Points on a hilly landscape, in no order, each with its height.
A ball rolls from a point to the lowest of its 2 nearest points, and stops where none of them is lower. Distance is the straight distance between rows; heights are no part of it.
J946: [118  70 192 149 118 185 113 132 178 173 159 172 109 151  64 150  64 106
  95 163 108  72 109 187 135 139 102  93 117 140 149 117  59 100 144 153
 101 172 123  85 177 109 173 164 148 102]  h=28.0
J818: [149 162  77 130  99 116 198  80 117 141 103 119 137 137 134 108 167 159
 135 133 113 137 112  81 185 162 178 181 176  88 128 145 137 110 137  47
 106 126 177 193 109 138 104  71 120 162]  h=11.0
J180: [129 149  36 129 131  96 164 107  72 127 114 149 129 108 136 105 178 129
 112 187 145 163 196 123 143  96 182 126 153  81 155 143 166 111 108  83
 159  99 143 157  73 138 139  95 101 166]  h=34.9
J361: [151 109 125 152  61 142 145  93  85 186 155 129 111 123 129  81 170 142
 125 125 135 154 134  67 154 142 131 117 126 143 131 157 118 131  92 122
 115 159 162 166  93 106 174 104  77 159]  h=47.4
J566: [108  87 148 133 129 172  84 132 154 126 128 144 113 128 134 112 148  92
 133 135 118 124 132 155 129 113 132 134 154  88 187 163 128 101 156 117
 145 139 150 149 110 160 143 120 145 126]  h=71.0
J573: [165 161  76  96 148 101 151 123  89 108 150 106 154 123 154 134 120 138
 111 142 131 161 154 144  83 117 119 132 106 139 136  96 154 147 107 156
 156 101 111 109 146 133  89 103  76 137]  h=31.1
J276: [105  72 205 166 104 134 139 137 145 153 124 126 101 107 108 106 138 141
 142  61 137 130  88 115 157 130 102 108 134 131 113 175 129 139 125 133
 107 150 145 124 128  95 156 151 147 138]  h=53.0
J628: [107 103 147 140 118 138  81 118 145 148 116 142 150 136 117 129 131 121
  66 167 129  95  99 157 151 134 128 161  95 166 151 131  92 102 161 165
 135 189 151 169 138 165 130 105 161 127]  h=9.4
J95: [118 129 104 146 113 132 154 125 101  97  97 131 126 123 100  83 153 121
 148 130 165 115 200  86 158 127 145 166 168  91 129 175 179 109 119  66
 117  95 167 134  74 137 164 132 137 182]  h=22.2
J663: [123 198  94 139 135  89 156 150  97 162  82 103 120 128  88 103 148 148
 106 117 166 156 152 107 119 140 132 198 149 103  74 155 192 108 105 145
 163  98 129 138  99 152 146 145  81 136]  h=28.6
J648: [122 106 191 159 137 166  90 133 196 164 153 139 117 161  67 152  56 128
 101 159 101  63  83 178 124 149 108 115 104 155 115 104  94  96 153 160
 131 151 103  91 164 156 160 188 176  77]  h=21.2
J128: [ 97 129  51 124 133  79 131 128  75 194 104 160 122 136  94 111 169  99
  72 182 156 153 185 132 139 123 166 135 138 138 138 166 118  86 139 174
 182 129 130 152 117 152 161 114 110 172]  h=30.1
J445: [153 184  90 107 143 113 104 128 133  80 138 124 151 149 140 170  73 133
 131 141 119  85 121 156  90 122 101 153  90 149  91 106 162 140 121 146
 161 105  84  92 174 172  67 125 111 112]  h=35.3
J103: [102  91  96 135 139 129 156 138  84  97 142 139 141 106 140 128 167  93
 152 132 138 166 203 156 137  78 148  76 148  92 175 137 111 143 121 114
 126  95 143 105 115  85 141 133 149 186]  h=41.0
J939: [122 159 113  98 131 124 111 123 104  95 142 139 169 117 118 149 104 122
  94 169 125  82 152 147  99 112  97 165  85 142 107 118 156 137 131 174
 151 119  97 113 147 169 104 128 121 157]  h=32.2
J906: [143 137 157 147 142 115 106 113 158 168 133 108  96 127 134 141  91 145
 144 130  98 126  49 135 154 157 107 141 112 154 100 118 126 124 120 154
 143 119  97 126 130 158  98 147 107  29]  h=52.0
J745: [ 62  89 136 171 150  85 140 136 112 166  85  88 121 155 113 101 154 135
 141  97 134 171  92 123 165 144 160  97 150 128 151 183  83 112 151 126
 154 150 137 119 137 148 143 136 159 152]  h=50.8
J452: [ 70 121 113 131 143  90 167 119 104 143  83  86 195 124  92 101 171 134
 108 109 140 142 122 112 174 152 146 114 138 137 137 134  86 146 158 156
 150 137 146 109 152 114 146 113 140 202]  h=46.2
J910: [171 160 141 113 160 122 113 122 156 114  90 108 132 138 127 159  52 128
 132  75 124  88  71 128 120 147 119 149  81 133  47  84 135 176 105 147
 114 117  88  88 179 102  71 117 139  66]  h=42.3
J555: [122 114 150 119 116 166  66 105 162 103 148 139 141 153 126 154 111 107
  97 170 124  78  89 172 121 117 122 175  85 174 138  96  86 110 149 176
 116 162 132 110 156 138 129 101 175  93]  h=16.6
J941: [109 180 124 149 159  82 136 169 117 143  79 124  99 102 106 109 141 120
  85  96 177 162 200 135 122 114 136 171 145  89  78 165 185 116 105 150
 182  97 119 108 100 127 153 181 118 144]  h=25.0
J737: [141 149 134 107 145 161  93 134 149  28 171 148 138 134 198 145  67 115
 143 138 137 127 145 145 100  82  81  98 161 148 159  85 200 147 145  93
 128 130 110 172 135 152 103 111 151 101]  h=18.9
J253: [177 132 145 128 105 158  93 155 150  85 146 163  90  86 160 159  63 107
 143 139 150 113 178 128  89  96  74 139 105 120 121 149 203 125  99 129
 119 111 117 147 112 140 134 168 112 122]  h=18.6
J134: [108 110 124 126 103 140  78 109 135 148 142 128 117 134 152 109 144 106
 100 164 124 108  87 125 155 151 116 155 119 142 156 167 121  91 144 134
 147 172 139 198 101 176 144  79 107  93]  h=15.3
J524: [144 147 104 115  96  97 186 130  93 120 120 113 157 105 140 124 165 152
 145  93 128 151 126 101 116 138 121 124 130 139 116 101 120 174 121 136
 107 113 147 110 142  70 110 126  98 162]  h=58.5
J821: [113 131 169 130 135 172  59 123 185 103 148 131 121 115  98 168  69 120
 121 155 112  80  92 182 109 130 113 153 114 147 105  98 120 107 153 163
 131 138  94  90 155 139 112 143 187  56]  h=12.4
J930: [163 129 131 106 102 166 147 137 129  76 170 151 141 118 195 120 143 125
 173 143 112 150 168 102  90  71 109  86 112 154 173  88 139 162  94  84
  82 133 143 139 111  77 119 130 129 127]  h=3.4
J358: [161 149 134  95 117 135 155 140 127  83 133 136 164 119 153 129 130 158
 172  80 109 125 141  90 131 115 117 133 158 117 128 100 146 164 134  68
  82 132 143 169  98  87  95 123 120 128]  h=52.9
J267: [ 88  97 129 159 128 102  95 130 143 179 107 124 125 137 124 100 126 122
  99 155 141 102  93 124 170 166 124 184 148 153 140 184 122  88 142 126
 171 181 109 204 113 214 159 127 129 134]  h=19.9
J286: [194 159 159 110 111 130 103 134 152 128 108 142  94 122 173 174  78 130
 169  88 115 125 112 104 131 120 102 144 101 137  69  82 151 154  80 126
  77 111 110 145 118 117 106 136 122  39]  h=24.8
J776: [132 136 181 102  94 192 106  96 149  90 114 118 166 118 126 100 144 149
 128 108 122 140  78 123 129 145 126 165 149 159 135  92 102 139 154 111
  73 181 160 152 110  84 138  66 183 115]  h=63.9
J335: [147 129  94 102 113 164  93 126 164  87 192 160 100 159 179 166 116 126
 169 169 103 121 107 161  96 108 123 106 129 142 177  67 119 121 130 147
 129  95 120 117 133 133  88 119 105  22]  h=75.7
J460: [157 157 144  86 149 150 105 163 167  37 129 151 123 130 208 152  68 147
 144  88 116 136 119 118 133  97 114 122 147 149 118  79 195 158 135  84
 105 150 107 169 119 123  99 121 156  76]  h=11.5
J563: [139 132 145 131 134 149  82 156 158  76 157 153 114 108 164 164  71 126
 146 118 119  94 151 162 113 114 102 132 125 113 136 145 171 135 138 152
 137 114  90 126 134 164  91 149 148 106]  h=23.9
J807: [139 187  99 115 129  83 159 112  84 192  98  96 168 140  94 127 142 145
  74 147 160 141 128  86 143 165 138 189 148 123  82 166 138 101 118 164
 172 137 138 136 128 167 122 101  87 156]  h=32.1
J293: [114 148 102 112  91 138 125 139  72 154 147 126  91  76 160 133 167 142
 115 145 142 174 218  98  87 121 142 108  77  96 145 131 179 105  82 110
 128  97 143 135  87  81 184 118  72 143]  h=20.3
J256: [ 58  74 150 140 142 143 138 148  92 167  91 151 109 180  82 106 143  83
 137 126 156 146 202 137 143 101 151  95 150  76 154 199  82  93 171 134
 127 140 125 106 124 124 150 167 157 178]  h=37.1
J987: [ 93 133  93 129 136  86 111 134 114 196 128 144 101 157  92  91 136  96
  78 168 155 130 139 124 130 141 127 149 137 153 124 185 120  77 134 160
 176 139 101 152 127 175 166 160 105 149]  h=27.3
J859: [153 153 164 154  97 132 102  88 162 174 153 145 102 171 105 166  49 146
 103 171 121  89  81 126 103 150  76 165  90 178  73 121 124 127 100 171
 132 141 109  92 139 166 139 148  81  48]  h=57.3
J577: [116  83 160 117 124 182  96 131 145 122 148 133 128 139 123 142 149 118
 137 133 126 107 118 168 136 123 109  95 117 139 182  91  74 131 144 176
  90 133 149  93 143 101 139 128 157 117]  h=19.0
J527: [166 152 119  98 101 156 159 133 123  85 117 126 149 126 171 117 130 171
 142 106  98  89 149  35 133 119 156 159 175 103 120 100 175 120 149  17
  66 154 162 203  91 101 119 105 139 147]  h=49.7
J747: [167 131 176 126  90 153 151 113 121 128 109 113 176 128 122 111 132 159
 144  71 144 121  62  96 146 156 132 163 154 154  88 100 121 154 150 107
  67 172 160 156 119  73 130  80 150 108]  h=60.6
J388: [ 86  91 184 161 160 123 134 164 160 137 102  97 114 111  86 120 130 118
 145  44 119 130 106 148 150 125 137  93 122  86  96 148 110 142 160 134
 123 127  98  65 166 110 131 171 184 169]  h=59.7
J698: [149 153  94 120 129  84 193 117  99 166 108 107 137 126 133 107 157 170
 152  89 124 171 109  76 133 146 148 153 149 107  94 162 135 135 130  88
 147 119 157 186 120 133 120 113  88 106]  h=41.7
J877: [141 118  46 143 122 134 163  83 110 125 114 167 121 127 140 105 190 119
 125 177 119 126 180  95 191 117 184 143 174  86 151 137 122 106 116  34
 132 104 171 170  79 161 140  66 109 163]  h=37.2
J83: [106 114 150 122 136 163  80 132 167 130 175 141  85 138 147 128 136  99
 144 145 102 141  77 168 112 139 134 135 135 109 172 124 109  97 153 129
 164 123 124 155 113 143 108 137 129  55]  h=72.7
J669: [ 81 129 101 128 148  99 120 140 122 178  87 136 121 166  97  96 133 107
  67 154 170  91 154 117 150 153 114 186 146 141 117 208 139  73 139 120
 173 149 115 171 112 225 159 158 138 155]  h=24.1
J896: [135 131 120  93 132 156 127 144 161  72 192 151 112 140 209 143 119 112
 163 157  94 152 120 152  90  99 108  74 132 125 184  79 146 132 134  87
 131 123 111 164  95 114  85 148 111  68]  h=75.6
J410: [ 97 110 133 122 159 141  81 143 152  79 145 144 164 110 131 163 107 110
 106 147 132  80 142 182 119 111 116 157 106 123 140 145 151 116 155 157
 150 123 104 111 152 179  98 149 160 143]  h=28.5
J303: [ 81 113 147 135 133 105 170 126  96 143 119 106 177 126  85 109 154 131
 107  90 140 129 123 105 130 136 108 127 100 167 108 136  92 168 123 166
 120 126 125  81 183 110 152 149 139 205]  h=49.8
J389: [149 116 161 151 167 140 113 143 197 104 135 106 104 131 101 172  81 133
 180 128  86 113  91 167 124 144 123  61 124 112 112  49  93 144 117 151
 105  98 105  53 155  89 129 144 166  46]  h=46.9
J518: [ 81  57 186 151 148 148 126 146 141 189 130 150  80 169 102 104 123  87
 132 134 152 137 149 155 138 117 131 101 148  97 153 200  93  88 152 134
 109 167 131 127 132 148 159 165 136 156]  h=41.8
J272: [165 135 136 141 148 131 128 136 176  96 106 105 137 131  98 164  75 121
 154 136  77  78  98 149 107 145 117  87  86 130  80  44 105 183  97 154
 115  90  84  34 172 120 105 134 151  70]  h=42.8
J992: [131 167 129 117 136  86 155 119 110 176 123 105 159 132 112 122 129 157
 102 138 143 139  82 110 141 158 113 145 107 148 102 169 122 129 122 160
 170 148 131 141 139 170 107 111  93 115]  h=35.2
J972: [168 136 119  86  56 167 108  86  96 147 159 142 141 154 119 137 126 126
  91 145 136 135 145 132  98 135  93 153  83 175 112 108 105 162  86 199
  81 148 156  94 137  98 143  85  79 143]  h=53.3
J346: [174 134  99 100 142 144 119 135 125  41 191 173 130 140 193 139  89 110
 139 184 149 120 177 163  79  80 100  81 138 157 176  97 170 137 132 114
 129  93 112 151 142 136 105  97 113  97]  h=23.4
J241: [114 147  49 109 138  98 103 133  96 165 149 143 124 127 100 142 130 122
  59 198 142 110 151 159  72 127 147 132  92 165 129 117 125 104 131 197
 182 116 100 100 202 173 118 133  90 131]  h=34.7
J893: [101 130  64 118 152 106 194 118  97  99 133 121 172 103 163 108 174 133
 155 120 138 191 180 130 125  91 142  74 141 123 180 116 125 164 122  95
 134  87 135 104 143 101 119 125 124 169]  h=37.8
J457: [130  87  80 114 101 139 124 113 107 125 117 155 110 136 127  79 171  90
 148 165 121  93 174 101 148 110 169 135 170  80 167 195 131  94 116  30
 142 103 155 169  65 154 172  94 117 146]  h=39.4
J291: [115 126 134 155 165 105 125 152 150 167 132 114 112 132  86 142  85 133
  98 140 115  90 104 147 116 150 120 137 102 154 100 156 114  92 135 168
 155 127  95  92 185 195 115 196 124 127]  h=40.1
J866: [145 128 181 181 114 144  84 108 191 176 152 162  80 146 107 168  69 134
 135 165 113 106  74 128 152 149  91 134 114 142  94 121 113 121  92 162
 111 120 115 102 118 150 132 168 113  21]  h=54.7
J497: [142 147  92 143 124 116 180 148  88 126  87 135  81 125 121 104 172 136
 182 127 131 133 190  76 146 116 165 157 178  76 105 184 178 111  89  28
 128  92 148 158  76 124 152 157 131 136]  h=17.2
J470: [119 123 172 156 155 119  83 132 177 121 110 105 117 100 105 142  98 123
 117  76 120 122  72 152 136 151 146 142 127 122 105 139 139 113 162 151
 149 142  93 123 141 161 112 152 172 107]  h=67.7
J76: [ 86 103 123 146 123 125 131 119 115 133  80 137 139 137  97  92 154  93
 121 136 152 108 182 113 160 124 143 141 168  95 147 184 133  93 142 104
 133 131 163 140  88 156 165 120 166 185]  h=26.6
J191: [154 132 154 129 164 147 117 159 171  78 157 154  80 105 185 146 112 120
 160  92  87 143 120 126 108 102 130  84 138 100 144  94 155 144 123  67
 111 102 103 148 103 117  81 175 133  66]  h=74.2
J461: [ 44 101 131 155 150 103 158 129  89 150  76 122 142 162  72 101 168 101
 122 106 163 132 187 118 140 124 143 107 153 111 138 182  93 119 148 129
 142 137 157  85 118 137 165 168 175 193]  h=32.0
J734: [108 136  51 127 122  99 132 119  87 129 116 155 141 107 122 133 146 113
  97 169 156 168 217 150 130  88 168 126 132 109 157 146 154 111 131 155
 148 102 129 145  85 124 161 101 115 184]  h=32.8
J857: [130 152 102 132 149 107 144 166  97  90 147 146 115 107 135 137 137  93
 123 150 179 179 223 166  95  90 130  97 148  93 150 155 181 112 109 127
 174  76  87 111 107 117 140 165 110 161]  h=24.9
J754: [162 165 125 122 161 111 101 118 150  78 129 106 117 133 130 192  36 119
 145 113 116  78 104 138 106 147 101 133  87 135  76  70 141 166  99 156
 139  80  78  75 164 150  79 138 144  64]  h=38.8
J667: [134 147 140 145 166  95  96 124 168 127 136  94  95 122 143 162 130 134
 148 106  96 154  42 154 138 172 145  98 131 107 120  95 124 130 133 145
 163 101  85 102 147 161  99 143 140  39]  h=49.3
J977: [106 153 117 140 158 106 127 168 114 131 124 131  72 107 117 132 134 103
 123 132 152 146 201 146 106 121 129 148 133  80 108 174 192  73  96 144
 163  87  96 112 117 150 132 188 101 149]  h=21.3
J991: [176 134 161 125 101 155 107 142 145 122 111 142  97 104 158 143 109 142
 165 103 122 120 131 103 100 110  78 140  94 132  97 131 168 159  95 125
  87 117 143 150 105 125 127 153 127 102]  h=23.8
J731: [106 102 189 136 142 160 104 106 169  99 130  97 156 119  99 120 121 136
  99 112 120  96  68 161 121 124 124 124 105 170 114  99 110 128 149 160
 100 156 129  81 168  96 138 138 208 145]  h=70.3
J852: [116 117 145 147 153  95 144 138 147 134 109  85 166 133 100 123 121 149
 134 110 121 106  52 151 125 162 152 120  79 152 102  88 106 143 144 174
 149 125 114  55 195 116 114 151 159 153]  h=58.6
J138: [157 142 150 131  81 139  95  90 133 195 169 147 132 150 108 135  78 130
  76 182 134  85  99 135 113 139  95 159  82 192 106 118 104 121  96 189
 101 152 131 107 139 139 142 131  87 118]  h=57.8
J676: [135 119 126 116  97 167 122 153  91 139 127 139  84  90 138 107 168 104
 131 131 135 156 191  83  77  93 118 138 122 110 138 166 169 104  96  93
 109 119 150 147  79  95 181 142  94 147]  h=24.0
J871: [144 148  95 110  99 125 146 139  95 147 156 130 100  92 131 131 169 155
 160 124 124 194 166 104  80 115 138  92 100 118 136 114 158 131  83 135
 124 106 143  99 129  67 148 142  73 151]  h=15.8
J297: [136 136 123 129 116 142 138 150 143 121 107 144  89 106 147 106 162 134
 176 113 107 113 144  77 140 116 144 155 169  73 111 171 165 126 109   4
 122 130 138 193  70 148 145 145 123 134]  h=11.9
J503: [101 110 161 115 110 191  86 116 156  64 138 127 154 103 132 130 162 109
 105 132 131 117 124 161 130 106 130 143 147 149 178  81 103 130 167 136
  92 168 152 152 101  87 141  63 199 138]  h=67.1
J681: [157 122 127 110  78 157 120  98  99 175 161 137  96 136 131 117 155 133
 104 158 132 160 134  97 106 127 109 127 101 140 142 142 104 139 101 154
 101 146 164 135 105 103 166 100  71 133]  h=49.9
J928: [ 96 118 126 131 150 104 173 138 114 124 108 119 141 114 125 100 169 144
 171  59 135 147 135 123 138 132 142 116 156 109 126 153 132 164 126  94
 134 106 155 124 119 119 135 142 138 167]  h=59.5
J714: [166 167  90 105 132 132 134 123 122  54 161 137 163 146 193 157  89 127
 136 176 152 139 147 165  90  95  97 105 110 166 134  79 167 160 119 132
 131 119 106 112 150 134  91 110 113 124]  h=27.1
J404: [110  72 188 146 106 187 129 123 144 156 165 154 112 137 103 127 124 105
 130 145 121 111 125 164 113 133  96  64 118 146 156 109  52 140 129 165
  86 151 155  57 152  84 165 168 132 141]  h=26.9
J393: [145 110 100 120  80 139 107 121 119 143 132 135 102 116 143 100 169 120
 148 163 124 124 136  94 142 139 129 134 144 113 139 178 144 119 130  78
 125 129 155 181  62 155 154 101  92 126]  h=41.9
J97: [130 100 190 155 100 133 160 133 113 144  97 134 143 114  93  97 135 163
 153  27 136 114 110  87 156 132 111 144 145 138  85 139 135 155 142 115
  89 129 163 163 132  88 140 118 156 139]  h=56.9
J626: [101 131 100 152 157  64 158 115  98 189  91  77 167 151 118 124 139 183
 103 141 156 169  78  99 182 153 157 144 137 163 128 175  84 119 128 120
 168 173 131 138 136 169 123  99  98 147]  h=38.9
J265: [139 151 148 100 170  90 101 134 171 108 104  78 132 127 142 159 100 156
 133  81 107 129  49 146 120 163 139 131 110 136  73  73 119 153 134 163
 153 103  91 116 161 135  67 117 141  63]  h=46.1
J50: [109 125 163 146 166  98 134 165 149 108  86 121 115  96  98 134 105 134
 138  43 130 108 132 127 144 124 117 123 133 116  84 133 140 151 136 163
 131 109 125 116 154 107 101 161 150 152]  h=63.1
J926: [165 178 115 116 125  97 163 112 103 165 121  95 164 152 148 126 140 160
 159 114 121 168  77  96 150 167 136 153 136 139  94 132 105 144 124 134
 128 145 146 165 130 123 101  83  77  93]  h=38.7
J963: [ 98 135  80 122 156  91 142 135 103 108 141 111 181 121 146 124 145 127
 129 139 129 136 146 153 130 121 122 111 116 129 159 124 113 144 141 145
 139 104 128 120 147 136 103 130 122 168]  h=34.4
J184: [171 164 127  90  86 104 176 149  90 101 138 145 157 126 167 142 116 164
 155  92 130 148 160  91 108  96 114 128 118 134  96  97 150 172  93 114
  76 135 125 147 133  65 108 122 114 140]  h=55.8
J258: [ 91  87 137 153 130 141 164 127 106 160 136 139 102 140 132 107 180  99
 156 113 131 174 161 142 120 101 144  64 133  99 176 172  89 129 131 130
 129 115 148  96 133  82 137 153 110 168]  h=44.4
J786: [116 124 148 117 140 108 166 141 125 111 118  95 154 121 139 102 160 148
 176  74 110 160  84 123 140 131 158  98 145 129 155 104 102 166 135 119
 118 117 140 121 140  76 110 121 144 147]  h=61.2
J45: [104 139  73 133 155  75 100 162 125 176 146 141  93 128  90 146 115 125
  96 185 123 123 136 148  82 141 131 135 116 134 100 164 138  78 133 177
 182 112  83 104 190 190 133 185  97 115]  h=37.3
J765: [128 129 153 116 198 133  92 166 189  76 144 128  78  96 140 150 118 118
 151  71 116 142 104 171 131 129 136  98 149  79 129 110 144 120 153 112
 137 100  86 117 138 129  73 168 168  85]  h=72.3
J938: [ 96 147 104 132 147  76 176  90 103 159  74  88 190 144 102 109 156 165
 119 110 143 163 104  97 187 182 162 174 166 114 133 152  98 114 158 115
 162 152 154 148 133 130 134  90 150 167]  h=42.5
J883: [119  92 184 183 153 137 130 137 169 149 138  91 110 136  91 152 109 136
 155 116 103 127  68 171 144 156 137  58 122 118 131 103  73 133 134 160
 135 133 115  56 170  97 135 169 148  83]  h=51.3
J287: [102 119 131 115 150 154  89 131 156 136 181 135  95 158 149 165 131 112
 163 202 107 129  71 176 122 147 147 101 144 133 178  67  82  95 148 158
 162 114 112 130 140 144 106 114 121  22]  h=74.1
J312: [111  99 173 165 129 129 161 142 108 159 106 129  94 114 114  96 180 133
 199  50 121 166 124  95 142 120 136  92 148 101 128 183 107 139 118  99
 128 121 159 144 110  95 145 155 137 135]  h=56.8
J810: [105  66 173 151 115 144 113 120 136 189 129 163 112 147 107 106 124  89
  84 150 134 113 122 148 154 131 110 106 137 138 163 174  86 108 142 150
 125 173 158 141 125 132 171 132 133 166]  h=45.3
J547: [174 125  85 108  81 157 129 119  96  90 136 144 157 102 137 110 137 115
 114 161 132 104 178  94 142 126 114 150 140 112 137 127 170 110 130  51
 110 126 160 194  54 145 137  81 103 152]  h=44.2
J239: [182 165  77  92  75 122 154 105  77 143 126 114 173 136 140 139 146 136
 121 145 128 160 153  84 136 139 127 155 123 124 122 115 132 135 117 124
 116 135 151 158  87 107  96  70  71 149]  h=20.0
J396: [ 62  77 185 167 163 101 138 154 124 163  83  94 103 172 110 114 128 134
 144  74 129 165 117 145 164 134 161  73 140 118 123 169  84  99 159 130
 136 153 101  70 175 136 148 171 174 174]  h=55.0
J635: [108  88 120 160 128 110 130 119 117 178 149 107 102 142 120 108 155 125
 140 127 131 164 113 120 136 145 151  92 128 135 169 167  83 138 128 142
 136 128 142 115 127 121 138 149 108 153]  h=47.5
J506: [157 157  88 103  79 129  99  82  95 176 161 151 141 163 130 154 107 119
  71 187 129 101 128 152  87 118 115 151  61 162 127 103 104 130 112 190
 114 154 115 102 142 136 126  96  74 123]  h=55.9
J996: [145 140 165 153 152 106 112 136 157 130 104 124 111 109 117 141  82 129
 125  65 121 109 100 125 123 153  89 159 114 130  80 149 142 154 122 160
 110 114 130 118 138 145  97 149 139 112]  h=65.3
J922: [181 159  94  95  66 152 182  79  82 116 119 108 211 139 125 148 142 139
 111 126 111 133 164  89 162 149 127 138 149 141 130  92 117 133 134  93
  90 146 184 164 114 106  79  36 106 190]  h=25.1
J160: [114 109 162 110 149 153 100 114 153  49 127  89 171 138 127 154 109 138
 127 123 121 112  97 182 118 110 122 126 106 150 149  50 112 182 151 165
 104 146 102  80 166  82 108 107 200 148]  h=67.0
J499: [125 141  55 106 126  87 107 122  81 207 142 156 108 129 103 145 152 111
  43 184 143 124 164 122 108 122 145 150  90 149 128 127 140  90 134 205
 162 129 102 162 144 152 167 108  81 161]  h=32.4
J290: [122  77 208 166 106 151 114 126 147 170 135 139 114 140 113 101 127 139
 112 124 135 136  75 106 162 141 113 124 135 148 157 164 100 131 112 127
 110 180 151 143  85 131 179 143 125 108]  h=49.0
J332: [171 169  55 116 100 125 180  72  84 154 115 140 176 129 124 115 164 128
 118 168 112 133 153  81 171 165 156 168 151 106 108 146 129 105 128  88
 138 135 176 172  88 149 102  48  78 152]  h=15.7
J997: [147 155  96 121  71 120 187 102  68 172 113 129 123 129 133  99 191 164
 167 112 117 170 141  63 137 145 160 139 152 122 118 152 130 140 109  72
 123 128 151 167  97 107 154 112  79 145]  h=44.5
J33: [117 126 125 119 149 103 155 142 121  96  98  76 182 100 119 126 127 129
 134 109 143  97 104 145  94 129 131 114  84 125 103  96 119 193 129 158
 145 103 106  53 189  96 100 138 158 189]  h=61.3
J360: [127 137 143  99 153 119 141 143 132  51 116  94 199 133 147 134 103 142
 125 102 135 120 122 149 125  86 127 123 117 128 131  71 134 176 120 150
 131 111 104  84 170 105  86  94 151 165]  h=64.0
J462: [151 129  83 109 110 166 157  97 142  55 137 149 150 125 183 107 144 151
 124 154 118  96 168  81 151 120 149 148 176  99 152 118 167 111 164   4
 100 134 151 204  66 131 124  74 139 164]  h=46.7
J465: [151 170  78 122 133 113 153 101 150 118 106 118 112 133 155 110 160 153
 150 129 113 116 115  73 151 159 156 176 177  76 124 143 164 108 133  20
 126 120 146 205  99 176 116 106 104 126]  h=5.8
J702: [101 114 160 128 120  96 180 117 109 185 126 125 175 137  75  88 110 149
  46 110 155 104 101 119 146 141  90 128 112 189 102 128  78 140 126 168
 117 158 131 100 179 127 150 139 131 200]  h=53.2
J377: [107  87 158 154 155 129 148 144 162 149 118  80 142 145  87 130 128 137
 130 148 105 117  57 168 125 168 168  74 104 159 131  72  65 130 163 148
 149 138 101  41 195  91 151 144 168 137]  h=55.4
J261: [151 124 173 149 202 116  81 146 174  92 116  98  84  84 105 134 106 115
 121  51 108 122  95 152 146 153 146 116 148 102  81 120 127 142 143 144
 104 116  84 116 146 115 103 147 189  73]  h=70.0
J689: [159 137 108 108 126 126 147 151 120 102 160 145  95 111 178 149 143 142
 155 130  99 162 174 121  77  93 130  82 127 134 155 106 140 158  97 112
 116 105 124 121 118  84 115 151 109 130]  h=9.9
J485: [148 127 114 116 114 169 104 151 100  98 155 147  87  85 161 138 115  97
 109 153 168 130 194 122  82 101  92 153 112  98 139 154 212  91  77  99
 121 113 124 145  81 131 186 141 100 150]  h=22.6
J63: [144 109 129 119 103 170 110 137 130  82 164 150 141 125 167 122 126 112
 146 150 134 119 156 160 108  79 103  88 104 153 184  78 107 159 124 141
  84 128 146 104 117  90 115 122 134 125]  h=10.7
J791: [155 165 143 101 152 122 109 144 185  70 115 135 102 136 196 174  65 151
 154  77 103 130 100  94 131 104 130 126 146 156  98  40 169 161 106 103
  78 123  84 161 125  97  88 147 142  31]  h=18.7
J147: [ 97  94 143 117 127 159  72 111 138  92 141 154 146 126 139 127 157  89
 128 157 131 121 113 177 124 116 154 131 129 128 188 122  93  94 189 125
 144 171 136 167 107 131 151  69 182 125]  h=69.2

Where does a ball stop that starts at each point below?
J506 | J977
J527 | J628
J291 | J628
J928 | J465
J191 | J460
J258 | J460
J83 | J465
J702 | J977
J303 | J977

Call two points neighbours if one is among the 2 nearest of the other. Go from one point of each pair to the other, from neighbour to neighbour, staying as low as possible. Name the highest point that can't be avoided.
J821 / J628 | J555
J821 / J930 | J946
J628 / J977 | J734
J930 / J465 | J786
J253 / J460 | J286
J253 / J930 | J676

For each start below, name every point that the ball comes to, in order.
J138 | J506, J972, J681, J361, J997, J698, J926, J992, J807, J663, J941, J977
J896 | J191, J765, J261, J470, J996, J50, J388, J396, J745, J635, J258, J103, J893, J963, J573, J714, J346, J737, J460
J184 | J358, J527, J462, J547, J393, J457, J877, J180, J734, J128, J987, J669, J267, J134, J628
